A landscape with many valleys, sampled at points; each row gives a point and its height.
A ball rolls from a point to the lowest of its 2 nearest points, and stops where none of them is lower. Distance is the straight distance between rows; heights are no part of it.
q315: [ 67 -23   0 -26  14 -13  13  28 -18 -35  32   0 -12  25  25  -6   4 -15
  18 -30 -80  46  14 -36]  h=276
q440: [ -1   2 -13 -10  24 -25   1  21  49  31   3  -7  10  -9  25  -8  31  37
  33 -55  36 -18  -4 -38]  h=649
q161: [-44 -23   7  -3  20 -58  25  32   7 -10   7  25 -35 -19  37 -64 -40  46
  77 -50 -22  21  -3 -26]  h=656
q531: [-56 -20 -13 -17  46  -8  21  59 -21  15   3  24  -2  50  18 -19 -33  54
 -37 -18 -57  46 -18 -49]  h=142
q623: [-62 -16 -15  -6  63   4  25  19   1  33  31  48  48  71  14   6 -23  70
 -80 -26 -44  17 -54 -42]  h=244
q603: [ 49  12  41  10 -98  66  -3 -51 -39  -3 -32 -42  20   5  -8  32   4 -47
   0  39  31  23  61   1]  h=811
q157: [ -7  -7   6 -32   5  41 -79 -30 -25   9  -2  29  46  32  -5  24  14 -55
  -2  15  33 -26  -5  58]  h=673
q840: [  -3  -33   12  -22  -38   22   32   -6  -32   11   38 -101  -18   34
   51   -7   10  -11    6   20   10   29   43  -10]  h=742
q641: [ 11  27 -11  37 -38  31 -30 -35  25 -46  -5   9  22 -62 -51  39  34  -2
 -78  32  52  -1 -23  22]  h=58
q93: [-48 -27 -13 -40  21 -87   9   2  -8  -1  23 -41 -58 -39  55 -45 -57  14
  45  -6 -22  21  11 -20]  h=696
q649: [-39  -1   0  18  31  32 -55 -92 -16  39  33  10  70  40   6  16 -20  23
 -56  81   7 -38 -61  60]  h=301
q212: [ 32  14  -1  -9  14  16 -77 -30   8 -32  -8  75  59   6 -40  35  10 -46
 -30  -6  19 -25 -18  18]  h=643
q72: [ -1   9 -31 -33  11 -19  -3   9  19  44   7 -59 -13 -14   4  -1  41  38
 -24   5  24   8  13 -42]  h=679
q664: [-15  17  36  24 -14  -2   5  17 -18  15 -40 -15 -50  -2  14 -28 -26 -75
  79   0 -18 -20 -23  59]  h=519
q861: [-30  40  11  47  26 -24 -30 -38  43  70  -1  22  31  29   8  -6 -36  37
  29 -25   9 -54 -22  34]  h=521
q13: [-18 -18  36  34 -57   4  53  58 -18 -29 -24  26 -21   7   4   1  20 -40
  81 -72  23 -25  38  23]  h=603
q323: [ 60  36  18  52 -74  27  15  -8  12   9 -21 -12   8 -22 -34  49  46  17
 -50 -11  41  14  37 -11]  h=726
q561: [ 12  24  39  27 -58  62 -27 -20  -6  31  -1 -29 -30 -16 -16  25  34  39
 -50  67 -12  52 -13  21]  h=420
q953: [ 14  10  -9   7  13  -5 -88 -90  25 -30 -26  75  54 -36 -40  10 -25 -11
 -33  50  -5 -15 -33  41]  h=616
q222: [-39  13   7  30  -4  28 -25 -15 -16  58  10 -31  11  17   0  28  24  49
 -85  42  -8  32 -45  18]  h=370
q189: [ 11  16  -3 -19  35 -73 -12 -30  13  -4 -36  -7 -24 -25  17 -35 -33 -27
  58 -16 -35 -22   8   1]  h=497
q446: [-20  26  54  36 -69  32  17  41 -37  -1 -54  18 -46   3 -14   9   0 -91
  62 -23  18 -25  15  57]  h=562
q877: [-54 -55   7 -28 -19   8  54  22 -63   0  48 -88 -33  41  46 -21 -24  22
 -37  15 -11  64  38 -45]  h=652
q829: [  8  36   9  20  19  11 -47 -50  -2  71 -24 -18  -3  -9 -19 -28 -72   1
  22 103 -27 -27 -35  46]  h=573
q314: [ 47  18  -2  -4 -35  21   2  -3   5  22  -7 -56 -14  -9 -10  33  50  29
 -48  -2  20  30  27 -44]  h=708
q156: [ 17  -1  48 -35   7 -27  -7  19 -39   3  19 -66 -59   1  45  -3 -31  13
 -15  12 -69  79  15 -22]  h=369
q84: [ 30 -16  10  -9 -75  67 -47 -35 -26 -19 -14   4  57   8 -36  47  31 -36
 -42  44  53   4  34   2]  h=772
q505: [ -10   14   24   24  -47   25 -116  -46    4    7  -12   56   18  -81
  -26   43  -41    8  -28   39   36  -19  -20   72]  h=367
q588: [-50 -25   3   6 -12  26  21  24 -39  34  -5 -37 -31  33  27 -37  -8 -39
  66  20  29  -8 -22  49]  h=594
q819: [ 59  13  19  10 -59  14  34 -38 -30 -22 -39 -73 -40 -24 -19  -1   8 -27
 -20  67 -33  45  53 -26]  h=495
q223: [ 43 -12 -44 -18  43  21  23  30  50 -15  59  61  52  35  15  39  21  -3
 -15 -55  23 -21 -47  -8]  h=783
q113: [ -7 -26  15  15 -10 -24  33  53   1 -27  10  28 -30 -13  31 -41   6   5
  89 -64  -4   3  11   5]  h=633
q601: [ 67  30  31  60 -55  28  78  50  -4   8 -17  20 -17  -8 -15  35  27  -6
  13 -68 -33  15  43 -18]  h=754
q432: [ 74  13  -6  -7 -15  14 -18 -19  11 -31  -6  24  15 -19 -30  26  40  -2
 -53  25 -47  53  15 -27]  h=397
q487: [ -3  51  25  52 -25  11  22  31   4  22 -38 -13 -45 -17 -40  -6  25   1
 -21  15 -30  13 -16  33]  h=481
q169: [-107  -76  -11  -21  -16  -15   62   44  -67  -28   16  -26  -30   16
   46  -30  -39   41  -18   14    4   66    8  -68]  h=494
q753: [-23  30 -44  25  18  13 -16 -38  22  -7  14  -5  32   3 -42  14  32   1
 -67  30  44 -25 -52  34]  h=134
q359: [ 15 -14 -47 -28  23 -18  76  45  55 -63   8  -7  -4  -9 -25 -16  30  18
   4 -29  36  -6  17 -67]  h=246
q361: [ 12 -27 -18 -25  48 -10  41  57  -5  -3  28  40  -4  25  21 -25 -24  32
  14 -48 -83  43 -25 -48]  h=227
q417: [-11  31   1  43  20 -13  -3  27  37  11  -1  56  19  19 -10  -5   4  20
  19 -68  -4 -32 -33  36]  h=508
q955: [ -1  31   1   7  12   6 -56 -32 -13  61 -31   0   7 -24 -15  -2 -33 -29
  58   9  38 -68 -18  60]  h=447
q579: [  3  27  19  19 -16  22 -76 -21   2  28 -51  14  -5 -52 -33  32   3 -18
   1  25  48 -48  -8  55]  h=412
q944: [ -5 -15 -42 -27   6 -23  18  13  22 -47 -31 -19   3  -9 -18 -16  24 -45
  49 -31  59 -50  22  -6]  h=572
q236: [-11 -19 -38  -6 -44 -36  81  -4  -9 -53   4 -76 -45 -25  -2 -31  -1 -25
  23  -4  21  23  59 -33]  h=581
q604: [ 16  12  -3  -3 -14 -15  34  30   8 -63 -57  -2 -16 -23 -52   6  38 -60
  23 -23  28 -59  53   7]  h=500
q646: [ 18   2  17 -21  64  -3 -72 -93  21  20  29  31  79  66  15  12 -14  13
 -17  34 -26 -21 -17  25]  h=452
q97: [ -6  53   8  28 -18  25 -16 -10 -11  58 -41 -38 -51 -35 -27  -1   9   4
 -20  80   6   5 -32  31]  h=455
q855: [-76 -51  -5 -64  40 -18   9  17 -73  11  19 -82 -49  31  52 -17 -71  20
 -41  52 -28  59  21 -14]  h=653
q498: [ 40   5 -14   2  39 -38  77  61  25 -60  -2  42 -28 -24 -16 -23  15   7
  36 -45 -54 -12   8 -24]  h=424
q495: [-33 -58 -21 -51  -3 -65   3  -6 -20 -15  68 -47 -23  -3  84 -37 -30 -12
  40   7   5  17  25   2]  h=759
q262: [ 33 -13   1  19 -44  45 -65 -40  34 -52  26  30  25 -63 -20  42  23  48
 -91  46  -8  42 -11  10]  h=175
q655: [-43 -81   5 -17 -18 -41  23  15 -17 -37  55   4 -19 -13  75 -38  -1   1
  80 -16  60  10  15 -17]  h=840
q651: [ 71  40 -33  25   7  23  29  34  45 -46   4  42  16 -28 -53  63  47  -6
 -42 -47  20 -25  -4 -12]  h=758
q21: [ 17  17  23 -37  52 -36 -42 -24  -4  34  -3 -36 -25  10  21 -14 -19  32
  -8  16 -64  36  -6 -31]  h=324
q717: [-52  12 -16  23  43   6 -15 -28  12  43  34  14  54  45   3  14  -2  54
 -91  13 -16  -2 -59  14]  h=315
q124: [  2  14 -13 -21  35  -2 -35   3  19 -48 -14  88  54  24 -37  15  -3 -52
   5 -49  29 -65  -8  31]  h=664
q341: [  4  -9  -9 -42  65 -11 -17 -31  30  30  27  29  46  51  30  -2  -1  16
 -14   5 -25 -11 -20 -15]  h=499
q629: [  10  -23   36   -6  -60   53 -111  -53   17    3    7   41   16  -58
    2   41   -3   33  -44   54   -3   31   -7   64]  h=297
q146: [-27  61  21  60   5 -20   8  23  22  14 -48  24 -29  -4 -27 -28   5  26
   4 -35 -39 -20 -43  38]  h=498
q693: [-58 -19 -15  -5  32 -26  17  10  37  22   8  19  19   1  19 -48  16  55
  74 -33  64 -43 -17 -22]  h=622
q362: [ 11  -1  11   3  27 -81  38  25  14 -65 -20   7 -44 -47  23 -34 -14 -36
  60 -33 -68 -10  20  -2]  h=460
q895: [-59 -42 -31 -21  52  -3  70  52  39 -10  31  40  27  28   1 -13   7  67
  -9  -5  29  -1 -43 -71]  h=453
q207: [ 18 -16  -1   2 -47  -4  26  -3 -27  -6  -9 -69 -34 -10  25  -9  11 -45
  43  -9  14   8  48 -10]  h=668
q464: [ 61  41  -6  47 -56  22  70  24   9 -43 -27   6   3 -21 -55  40  44 -15
 -23 -47  18 -21  52 -28]  h=741
q811: [  8  40  -2  18 -21  15 -20   2   1 -31 -55  13  -7 -29 -63  30  33 -51
 -22  -7  53 -58  13  44]  h=449
q692: [-47 -27 -22 -25  57 -30   3 -31  23  24  16   3  41  34  43 -38 -18  17
  51   0  25 -39 -17 -17]  h=567
q745: [ 59  17   1 -15   2 -26  17 -14 -13 -25 -20 -43 -37 -20 -19 -13  15 -19
 -22  32 -66  55  25 -35]  h=446
q984: [-79 -41 -30 -17  17   0  81  62 -13 -12   6 -16 -16  21  10 -29   4  62
 -27   3  33  37   0 -87]  h=305
q228: [ 61  -2 -27 -15  17  23  11  37  36  14  42  28  10  13  15  47  37  27
 -21 -55 -16  11  -6 -32]  h=771
q678: [ 31   3  42   2 -64  43 -47   4 -41 -12 -19  39   9   3 -38  43  17 -86
  -5  -9  27  -2  46  15]  h=735
q666: [ 43  38  -2   1  34 -19 -30 -10  20  10 -22  21   5 -15 -15   3  18  21
 -23  -3 -52  17 -19  -8]  h=362
q791: [ 43   8   5  34 -13  13  52  76  11  29  19  16 -16   7  10  19  29  43
  -2 -64 -51  42  -2 -29]  h=762
q119: [ 52 -19   9 -39   1 -66   9  10 -16 -28  46 -38 -46  -3  58 -21 -33 -27
   2 -27 -81  61  30 -18]  h=320
q118: [-35  32 -12  29  30  -5 -15 -48  17  91 -15 -16  -5  20  -2 -45 -76  29
  60  38  -8 -43 -31  34]  h=543
q240: [-26 -10  26 -17  75  15 -42 -97  -9  59  35   1  65  76  26   9 -45  38
 -35  75 -37 -23 -26   8]  h=391
q30: [ 12 -26 -42 -25 -10  -1  87  15  12 -49  12 -59  -2  23   2 -15  20   2
  -6  -7  17  28  38 -79]  h=427
q69: [-39  16  26  16   5 -10 -14  20  -2  28 -38  21  -6   2  -8 -32 -30 -46
  96 -19  33 -74 -11  68]  h=480
q685: [-46 -11  -9 -58  53 -25  -7 -15 -31  55   0 -72 -18  13  32 -23 -43  25
 -12  56 -13  17  -7 -32]  h=440
q230: [ 59 -19  31 -26 -20  20 -21  39 -32  -7   8  46  19  13   3  42  11 -77
  29 -73  15 -15  49  -6]  h=711
q838: [  8  43   1  40  13  -2 -61 -84  21  34 -20  25  15 -32 -40 -18 -44   4
  -8  61  -7 -42 -38  48]  h=593
q777: [  9 -14  -4 -16  -1  10   3  57   4 -38  -4  70  33  16 -17  20  11 -60
  41 -85  47 -49  22   2]  h=689
q822: [-22 -29 -16  -1  -9  43  -4   5 -44  23   3 -29  18  37  -1  -2  20 -47
   9  21  37 -21  -5  36]  h=670
q73: [-17  -7 -20  17 -10  50 -64 -64  -8   0  20   9  48 -18 -22  21  13   9
 -66  80  40 -12 -56  60]  h=213
q767: [ 16 -23 -30  -3   5 -36  88  59  20 -79  34   5 -45 -45   3 -30  -2  20
  39 -42 -11  18  37 -67]  h=373

Two balls start at each pair of points below. Name the first point that both come to, or write -.
q651, q146 | -
q228, q417 | -
q693, q118 | -

For each start below, name the point where the ball stops.
q838 | q531
q223 | q641
q487 | q531
